A landscape with many peaks, sampled at points; each row gives a point and its height.
A climber steps from a point to the highest of its 5 nearest points, and stops where none of them is higher. Distance is the straight distance between rows; heights are no part of it.
mon: [ 81 110 118 172 128 145 108 127 120 120 119 122 109 145 115  75]  (h 776)
rit: [187 158  89  77  96 155  67 123 193 176  89 184  96 152 150 175]  (h 111)
mun: [120 135 153 140 164 117 216 139  96  76 150  66 178 133 133 160]  (h 528)
fadu: [ 87 107 120 169 130 137 117 137 110 112 125 122 132 127 117  91]  (h 747)
nepud: [113  96 107 156 114 153  91 132 142 163 119 122  88 151 110  76]  (h 595)
Matov: [136 157 152 103 205  91 215  89  92  72 139  79 171 134 161 202]  (h 845)
mafad: [115 113 125 132 132 119 121 126 113 132 127 140 134  95 109 120]  (h 887)
nubu: [136 106  99 153  80 159  74 149 173 196 129 126  78 174 122  60]  (h 313)
nado: [110 132 147 148 159 113 201 139 104  83 146  86 172 121 131 151]  (h 336)
Nel: [140 128 133  98 133 116 104 111 118 141 119 158 118  97 123 140]  (h 822)
Kugo: [125 146 144 131 163  98 213 128  99  85 149  82 177 117 139 163]  (h 837)
Nizi: [133 151 147 117 176  88 210 109  95  88 138  78 179 116 147 181]  (h 675)
suz: [185 143 100  92  71 147  78 132 179 201  96 165  92 144 128 141]  (h 66)
Lukin: [131 157 147 116 176  87 205 102 105  85 150  93 169 111 152 182]  (h 525)
lafep: [105 130 159 153 158 124 207 150 101  67 152  65 174 147 136 144]  (h 340)
vaf: [127 154 146 123 165  92 193 113 107  93 143  98 169 106 147 169]  (h 385)
pib: [128 134 133 114 141 103 136 114 113 121 138 150 140  86 129 140]  (h 473)
gar: [117 139 134 123 145  93 157 118 111 111 145 133 157  88 129 152]  (h 434)
bena: [ 75 135 166 188 116 143 176 151  96  57 149  91 150 159 153  97]  (h 691)
lave: [112 142 137 135 149 101 180 125 109 102 151 110 171  99 132 151]  (h 275)
Suna: [172 120 106 108  85 145  83 135 159 197 103 147  94 140 116 124]  (h 198)
Rov: [144 110 111 121 112 145  89 136 140 173 114 133  98 135 100 101]  (h 391)
Rafav: [ 82 126 154 179 132 140 181 150 102  64 150  87 158 145 142 114]  (h 224)
rosu: [115 108 124 133 133 126 115 128 114 141 123 140 126 107 101 113]  (h 680)
tufup: [147 121 126 103 126 125  92 114 128 154 116 154 110 109 107 130]  (h 143)
bet: [ 97 124 138 164 142 123 178 146 106  79 145  97 166 121 129 126]  (h 113)
Dizov: [ 88 115 130 164 137 129 146 140 105  99 144 119 149 124 120 105]  (h 470)
tob: [105 102 106 165 106 154  89 131 143 157 119 124  85 163 119  66]  (h 807)
rabul: [140 107 118 122 122 138  94 126 127 168 113 141 106 115 100 107]  (h 481)
bizu: [110 118 125 140 140 114 136 127 109 123 133 131 149 101 114 124]  (h 621)
Rap: [169 136 122  85 106 136  81 113 154 169  99 166  97 125 125 144]  (h 149)
Beni: [107 102 116 149 133 137 102 132 121 139 117 133 118 126 101  93]  (h 758)
Puzi: [ 84 132 177 176 130 142 192 152  96  47 156  76 155 163 154 111]  (h 388)
nuki: [157 112  89 137  62 165  73 161 185 212 129 140  89 167 118  80]  (h 219)
Bovol: [144 137 135  93 133 114 105 106 121 132 118 162 123  96 124 149]  (h 423)
Nati: [175 149 111  70 124 145  69 111 166 147  97 185  96 138 142 172]  (h 168)
romus: [138 153 138  84 155  93 122  99 132  98 148 161 139  91 155 165]  (h 368)
Zonub: [152 115 121 110 114 136  91 126 137 171 105 145 102 124 104 123]  (h 371)
Sube: [166 141 123  72 130 136  75 108 153 140 105 180 105 126 137 162]  (h 255)
kos: [129 147 140  97 144 101 119 100 121 118 139 157 138  91 140 155]  (h 389)
fuz: [135 103 105 136 113 142  90 135 144 167 117 129  92 139 100  95]  (h 429)
refo: [131 155 137 100 161  82 146 107 122  99 150 138 151  90 156 169]  (h 355)
gavi: [157 132 132  88 125 125  89 107 136 149 109 170 104 112 121 151]  (h 195)
vinep: [160 112  98 126  67 160  76 156 174 212 122 139  94 157 112  94]  (h 183)
vube: [ 70 117 133 180 125 140 142 141  99  85 133 117 137 139 134  93]  (h 276)
natik: [ 75 121 134 175 133 133 159 153 103  76 140 108 155 128 132 104]  (h 55)
Pok: [151 149 130  76 144 112  89 105 140 112 123 178 116 101 141 168]  (h 344)
finid: [ 89 134 196 176 132 144 206 149  94  45 153  61 153 172 160 105]  (h 339)
kuvaz: [146 109  90 145  66 162  71 163 182 209 133 137  84 176 122  70]  (h 236)
bera: [144 102 103 132 101 154  85 140 159 188 115 127  89 155 103  87]  (h 235)
sima: [184 148 105  80  94 151  70 119 178 178  89 177  93 149 139 158]  (h 135)

Call two points neighbours if one is among the 5 nearest of the other. Go from one point of each pair to the other, from neighbour to neighbour, staying as high as possible. Name the lowest point that can't be avoided.
bena and Kugo => lafep
mafad and Matov => refo
Nel and tob => Beni

For each start below, name the point where the climber stops.
bera => tob
Zonub => mafad
romus => mafad
fadu => tob
vube => tob
gar => mafad
Pok => Nel
nuki => tob
